Points, in no order, along strands that fork, close into loops and pass close to each other.
In the rows, zero is written as 128.
Two points are linked if the straight distance between their rows is under 133. Some points are linked to none.
J_477: [127 124 134 135 158 182  93 120  98 107 136 120  97 126 105  96 138 121
 117 115 160  86 107 133 129 138 131 128 117 116 128 133 104 180 123]
J_206: [100 101 129 134 145 189 126 114 172 130 136 120 138 121 161 104  60  84
 156 102 143 125  40 138 134 126 109  91 113 121 128 146 121 148  56]
J_749: [155  87 174 145 112  74 144 129 164 128 114 127 177 144  85 173 130 174
 136 118 101 136 190 162 148  86 124 114 107 137 137 102 132 154 168]
J_760: [145 120 154 132 112  55 142 148 141 120 111 121 144 166  77 190 137 206
 120 126 108 108 209 162 135  96 139 132 128 120 134 115 139 161 198]
J_967: [101 120 151 139 184 172 110  96 169 140 158 122 133 150 146  89 125  94
 169 137 125 115  91 110 115 134 125 130 119 128 132 127  90 140 131]
J_996: [ 56 140 167  97 116  85 147 171 166 143 118 129  76 180 192 180  34 149
 195 102  92 153  68 105 115 143 158 118 127 144 135 125  86  99  94]
J_194: [158  98 128 141 106  82  92 116 137 126 136 104 135 139 142 178  78 163
 158  96  93 110 104 161 159  76 124 131 129  70  70 129 155 115 115]
J_340: [160 140  58 112 111 162 122 134  71 126 134 143 119  81 167 129 136  89
  74 128 165 140 122 117 142 143 112 129 145 118 127 178 189 105 122]
J_982: [ 54 115 152  92  99 106 118 113 122 143  87 127  59 169 134 120  95 145
 168  82  78 142  65 115  84 146 163 138 152 103 107 114  84  90  72]
J_339: [157 115  36 171 110 158  68 144  71 103 119 124 129  94  83  96 146 117
  55 113 157  89 141 159 155  95  93 108 133 129 126 120 140 139 145]
J_823: [143 170 129 146 140 103 133 153 120 110 145 119 124 113 101 113 183 161
 121 180 122 109 194 125 142 136 130 189 128 165 155 108 141 125 172]
J_351: [167 119 138 160 124  87 141 121 151 167 151 132 197 108 103 121 189 168
 117 146 110 168 189 132 135 114 102 147 134 149 115 103 145  95 156]
J_530: [152 121  83 185 153 137  90 159 127 106 102 126 148  84  91 109 146 113
  83 163 139  80 195 139 169  98 106 140  99 185 186  89 156 167 176]
J_42: [117 160 142 119 114  99 116 154  76  83 113 117  81 157  72 143 166 188
 109 136 143  83 170 144 130 146 154 156 123 121 122 118  94 167 175]
J_589: [129 120  98 115 101 144  92 123  80 117 123 144 107  92  80  97 165 141
  78  94 127 127 112 163 131 119 129 126 138  80 121 128 127 120  89]
J_327: [156 161 142 109 127 150 139 132 122 117 146 125 109  97 129 138  96 119
 122 127 130 118 100 140 124 123 152 138 127  91 145 155 164 138  78]
J_215: [100 179 119 100 132 165 157 123 138 141 115 113  93 178 150  97  92  99
 161 148 157  83  44  81  68 159 138  95 183 147 113 122  91 135  97]
J_728: [161 130 106 161 149 157 101 136 116 113 131 127 150  76 107 109 141 105
  87 141 143  96 161 131 158 113 117 150 106 154 178 122 161 151 144]
J_463: [ 89 188 154 115 147 153 179 129 158 149 149 131 134 144 130  71 152  93
 163 171 134 134 120 101  73 155 140 121 135 172 145 108  90 104 106]
J_884: [ 76 159 148  94 107 121 149 121  81 126 107 128  62 192 140 122 149 140
 147 123 137 122 101 103  86 187 146 132 141 129  97 145  59 120 126]
J_466: [177 111 122 153 156 158 122  84 142 122 155  98 168 153 182 149  79  91
 153 133 160 116 100  90 140 123 113 126 131 140 112 149 162 132 146]
J_506: [ 95 104 177 104 116  99 136 124 123 125 115 134 103 175 156 183 102 145
 160  89 115 153 129 129 145 153 139 127  96 115 118 147  90 137 147]
J_301: [ 73 111 180 101 127 108 156 139 159 140 129 140 106 175 172 165  79 128
 178 100 109 172  96 112 126 154 139 116 101 136 134 138  79 127 117]
J_72: [ 92 148 140 121 138 134 124 106 149 131 129 101  91 190 159  99  87 121
 199 137 116  90  49  86  91 133 143 141 158 141 101 110  91 109  98]
J_165: [ 99 123 109 114  84 130 105 125  67 113 106 145  97 130  55  92 180 151
  90  90 129 114 129 160 126 125 124 118 133 111 110  97  88 129 105]
J_750: [141 109  53 145 107 133  79 149  96 118 116 144 126  79  68 104 178 136
  48 114 126 116 151 166 154  97  98 115 128 113 146 104 133 134 133]
J_887: [151 140  64 132 129 178 119 106 101 128 147 127 156 107 161 108 132  91
  91 123 166 137  97  86 116 133 106 113 163 118 107 184 166  88 124]
J_779: [115 126 180 116 194 164 146 121 169 133 143 135 119 134 146 112 139  94
 159 151 142 138 137 112 113 153 153 135 103 144 166 137  98 172 155]
J_94: [152 119  67 181 144 115 105 152 151 122 105 125 158 124  73 112 184 136
  75 174 124  86 206 152 143  84  91 118 122 168 164  84 125 161 181]
J_154: [113 101 121 125 135 153  99 122 158 112 133 103  89 128 172 138  34 112
 170 115 114 115  27 147 148 102 138 123 121  91 109 144 127 139  40]
J_743: [129 155 132 111 103 110 117 127  68 108 127 116  78 170 100 143 156 173
 125 117 135  96 144 140 120 148 139 156 139 104  96 131 105 127 164]
J_546: [157 115  92 144 101 136  94  91  87 110 149 102 138 167 142 139 114 128
 139 105 149  92  99 128 145 110 108 119 148 100  60 136 137 115 150]
J_20: [127 130 122 122 123 133 156  95 123 143 153 136 163 161 165 125 154 116
 144 131 140 155 124  85 122 150  96 125 151 144  91 156 119  92 141]
J_68: [199 124 115 172 159 145 116 139 141 132 125 120 185  49 131 117 120  89
  94 148 135 136 171 130 146 101 136 157 108 165 187 124 211 113 150]
J_533: [ 72 121 137  87 115 117 126 156 158 133 111 130  60 146 185 160  26 126
 179 101 100 139  32 132 123 123 149 110 133 108 118 137 111 119  44]
J_45: [149  83 131 107 106 112 116 114  84 120 104 144 114 154 129 179 144 132
 112  90 145 132 159 159 163 137 120 119 107 104 104 146 129 154 182]
J_590: [141 107 101 138 136 138 117  95 166 149 155 115 168 119 188 116  97 102
 151 105 116 156  59 101 122 107 106 119 152  92  91 160 147  80  95]
J_695: [148 117  64 128 134 185 117  95 134 125 149 117 158 113 185 118  89  76
 104 114 159 148  57  98 109 122 109  81 169  85  95 196 160  96 105]
J_798: [ 99 170 127  87 129 147 174 139 104 136 126 151  90 165 155 120 151 111
 130 151 162 134 108  87  96 188 120 112 152 152 126 155  85 139 133]
J_209: [ 74 127 163  98  95 102 107 126 108 112 103 115  62 161 124 146  74 164
 165  75  90 108  83 143 108 131 173 137 136  76 101 128 107 118  79]
J_983: [ 92 131 144  99 166 151 165 137 220 179 149 151 138 139 179 106  87  81
 177 143 119 175  61 108  90 134 120  79 148 142 152 122  95 114 114]
J_890: [129 135 161 140 112  87 132 100 143 155 149 112 153 159 128 114 133 172
 175 119  83 143 120 113 106 112 124 157 150 116  82 114 119  76 117]
J_449: [127  78 152 152 112  61 142 123 183 150 112 131 182 166  69 165 166 185
 120 124  87 163 195 166 131  97 100  99 117 130 120  82  91 140 161]
J_941: [ 92 124 121 109 151 164 136 128 200 154 135 135 125 133 181 106  62  84
 168 121 122 141  25 115 103 122 114  85 154 125 135 135 110 117  69]
J_572: [118 123 172 136 105  52 120 120 136 153 137 113 133 167 121 166 112 207
 170  98  71 144 142 138 124 113 137 148 135  95  87 113 121  87 137]
J_538: [167 151 167 113 132 135 143 146 137 100 150 124 130  70 115 149  88 130
 124 137 122 133 141 148 134 106 177 149 115  99 171 148 186 148  97]
J_697: [167  76  97 134 106 101 112 119 110 121  97 139 135 158  98 168 167 148
  97 107 138 120 171 172 153 105  96 105 125 115 107 123 118 158 199]
J_592: [130  92 179 111 138 118 136 112 124 115 112 137 113 157 139 172 125 129
 146 106 138 136 150 130 152 147 140 139  99 121 138 149 112 164 170]
J_22: [110 205 124 110 165 179 171 152 173 164 151 134 131 118 139  70 118  78
 139 179 150 122  94  95  63 147 134  97 162 171 169 115 119 119 111]
J_863: [204  76  82 151 114  80 129 144 124 150  75 148 181  70 115 153 176 143
  73 139 126 151 204 142 174  95 107 135 127 157 148 109 207 115 181]
J_735: [ 84 133 123 134 112 138 119 124  81  98 113 140 104 140  80  81 195 132
 106 132 142 103 153 136 130 154 117 128 117 155 110 104  62 143 121]
J_14: [115 168 120 107 105 140 142 162  76 118 128 151  94 101 123 118 151 125
 100 131 151 122 142 110 145 152 129 141 115 155 155 132 139 136 105]
J_961: [ 94 138 173 121 115  71 132 154 120  83 112 116 111 166  58 177 129 207
 117 119 115  93 189 154 130 120 162 141 120 106 135 117  97 168 183]
J_698: [210 102 127 143 147 135 139  89 141 146 137 115 189 110 185 152  97  99
 138 124 150 147 124 106 143 109 123 130 128 127 118 169 201 112 146]
J_567: [ 93 111  96 158 159 155 119 131 128 130 127 158 162  70 124  77 198  74
  88 176 138 163 195 108 162 152 106 134  89 202 173 104 119 122 149]
J_434: [ 88 140 200 142 118 114 164 125 163 117 149 125 158 148  95 108 139 140
 174 135 105 142 158 136 114 130 148 133  90 160 133  91  77 124 118]
J_642: [ 58 163 186 125 144 132 172 118 168 136 149 124 135 145 106  71 164 104
 178 164 108 145 140 123  76 155 160 131 105 165 136  89  64 112 101]
J_168: [154  95 124 141 118 110 112 104 160 136 149 115 158 116 172 143  86 127
 158 100 101 153  76 134 146  95 117 130 126  81  85 149 146  95  86]
J_555: [143 110  97 144 140 125 128 138 139 146 132 155 169  57 126 102 193 110
  84 158 125 188 186 111 160 139 111 163 112 168 171 112 171  90 155]
J_819: [185 125  92 105 109 145 126 125  73 118 120 137 116  92 163 172 121  96
  89 119 161 132 139 151 156 130 128 124 123  91 115 178 201 129 121]
J_955: [ 98  84 167 157 140  60 136 107 173 137 128 122 161 171  77 151 188 169
 128 154  74 173 207 165 113 133 113 125 114 133 110  89  56 132 172]
J_254: [141 151 110  99 133 177 135 130 123 135 139 136 105  93 149 115  96  94
 105 126 136 133  67 127 104 134 134 105 146  84 143 167 147 132  57]
J_978: [133 151 182 129 116 125 151 171 137  86 146 130 155  79  82 132 115 146
 131 137 125 125 180 145 144  97 173 151  94 152 187 106 167 153 128]
J_929: [177 118 122 108 100 123 107 126  78  96 116 119 102 114 135 202  94 126
 111 111 146 101 142 187 165 110 150 116 109  59  94 151 185 163 124]
J_389: [147 133 147 161 134  95 131  95 147 157 157 110 174 149 116 105 172 168
 155 145  99 140 152 120 111 116 103 157 147 126  85 111 118  86 149]
J_580: [174  99 103 155 109  85 139 139 133 161 123 146 195  71 110 131 194 148
  85 140 121 182 198 127 165 111  98 145 121 159 136 103 179  96 159]
J_871: [ 91 205  96 129 163 191 149 169 133 147 138 142 120  90 137  59 135  72
 111 181 166 104 111  83  89 158 127 110 143 194 177 113 125 131  94]
J_830: [149 106 130 120  95  89  95 133 109  96 117 106 105 136 127 220  64 158
 134 101 108 100 137 204 160  85 156 112 112  35  70 137 176 151 118]
J_683: [237  65 119 153 137  84 133 113 140 157  80 129 197  78 126 160 151 143
 106 121 130 149 184 156 156  85 127 130 127 125 127 132 215 119 179]
J_171: [142  91 169 114 167 135 148 108 125 120 105 142 119 139 148 145 162 109
 134 143 148 145 167 118 142 162 135 153 104 155 152 151 118 165 190]
J_92: [107 167 127 101 139 159 158 155 103 124 131 150  90 126 141 111 157 110
 118 151 168 124 135  93 119 175 131 134 126 169 158 147 107 158 124]
J_48: [107 148  93  93 139 157 146 135 164 148 119 131 100 159 176 120  44  89
 157 142 142 108  10  98  85 135 112  64 199 124 112 134 110 125  85]
J_485: [171 146  75 165 137 168  79 139  78  98 135 108 123  86 111 115 122 111
  74 137 167  70 138 129 152 119 118 143 123 141 152 126 167 150 137]
J_537: [160 148 167  95 131 115 179 134 147 150 142 128 125 153 184 179  89 125
 169 131 137 159 124 107 122 147 143 136 128 129 136 157 158 126 148]
J_848: [ 76 129  95 160 142 144 118 129 103 101 129 141 134 107  97  69 211 104
  94 179 138 117 187 125 147 159  97 136 110 184 132  99  76 136 136]
J_945: [107 153 174 103 106 130 134 134 114 101 128 123  94 132 112 141  84 150
 152  99 125  98  92 141 124 129 162 129 118  97 130 133 127 154  70]
J_331: [ 86 156 161 105 102  90 137 119  81 119 110 111  71 192 116 138 151 177
 144 117 115 125 134 121  97 184 158 159 139 109  95 136  77 103 147]
J_746: [113 148 198 138  99 107 167 155 148 111 154 131 172 118  74 121 140 150
 148 133 113 150 185 144 125 110 150 134  88 168 156  88 121 125 125]
J_628: [111 111 150 130  92  32 115 129 133 161 116 120 130 169  86 188 132 234
 125  87  65 154 168 162 117 113 138 133 147  69  88 105 129  94 155]
J_720: [213 106 142 152 140 126 131 108 143 136 130 117 186  92 138 151 114 120
 125 126 131 133 153 136 150  97 130 143 117 127 142 140 197 123 153]
J_81: [ 84 115 136  88 120 137 125 107 137 154 122 145  92 140 138 102 127 115
 147  97  98 152  54 117  93 145 139 123 153  93 115 133 101 101  72]
J_844: [114 171  79 135 127 173 117 184  75 111 121 144  88  59 142  90 120 103
  87 148 162 109 126  91 154 156 121 137 116 172 177 125 160 149  92]
J_643: [139 113 129 159 179 174 109  82 159 124 160 105 167 148 162 109 108  85
 154 137 148 112 100  96 130 124 111 130 122 137 125 142 125 137 151]
J_438: [115 119 103  91 133 169 114 108 123 151 128 145  93 103 138  86 136 106
 110 103 119 158  52 128  91 139 134 110 162  67 120 155 118 109  69]
J_644: [163  97  93 153 134 103 114 130 138 126 106 131 151 144  82 138 187 149
  89 148 125 111 193 159 142 100  94 124 126 141 136 108 117 155 196]
J_326: [ 87 191  63 150 153 185 111 179  94 128 132 140  99  64 145  58 130  85
  92 173 157 105 123  70 130 160 115 141 126 195 177 114 143 132 105]

How many points has the smallest loop of links through each point below? Write none if it is on no loop.
J_466 -> 15
J_14 -> none
J_929 -> 9
J_254 -> 7

A fork is a point with three links, a tip a point with one. Leave the first point through the second and follow the links. Name the first fork or tip that comes.
J_728 / J_530 -> J_592
J_580 / J_351 -> J_628
J_945 / J_209 -> J_327
J_884 / J_331 -> J_955
J_735 / J_165 -> J_728
J_301 / J_996 -> J_941

Name the points in between on the shortest way along the links from the first point to the second, in order.
J_844 / J_743 -> J_14 > J_92 > J_798 > J_884 > J_331
J_982 / J_642 -> J_209 > J_945 > J_327 > J_538 > J_978 > J_746 > J_434
J_215 / J_967 -> J_48 > J_941 > J_206 > J_154 > J_533 > J_996 > J_301 > J_506 > J_592 > J_171 > J_779
J_750 / J_567 -> J_589 > J_165 > J_735 > J_848
J_530 / J_555 -> J_728 > J_68 > J_720 > J_683 > J_863 > J_580
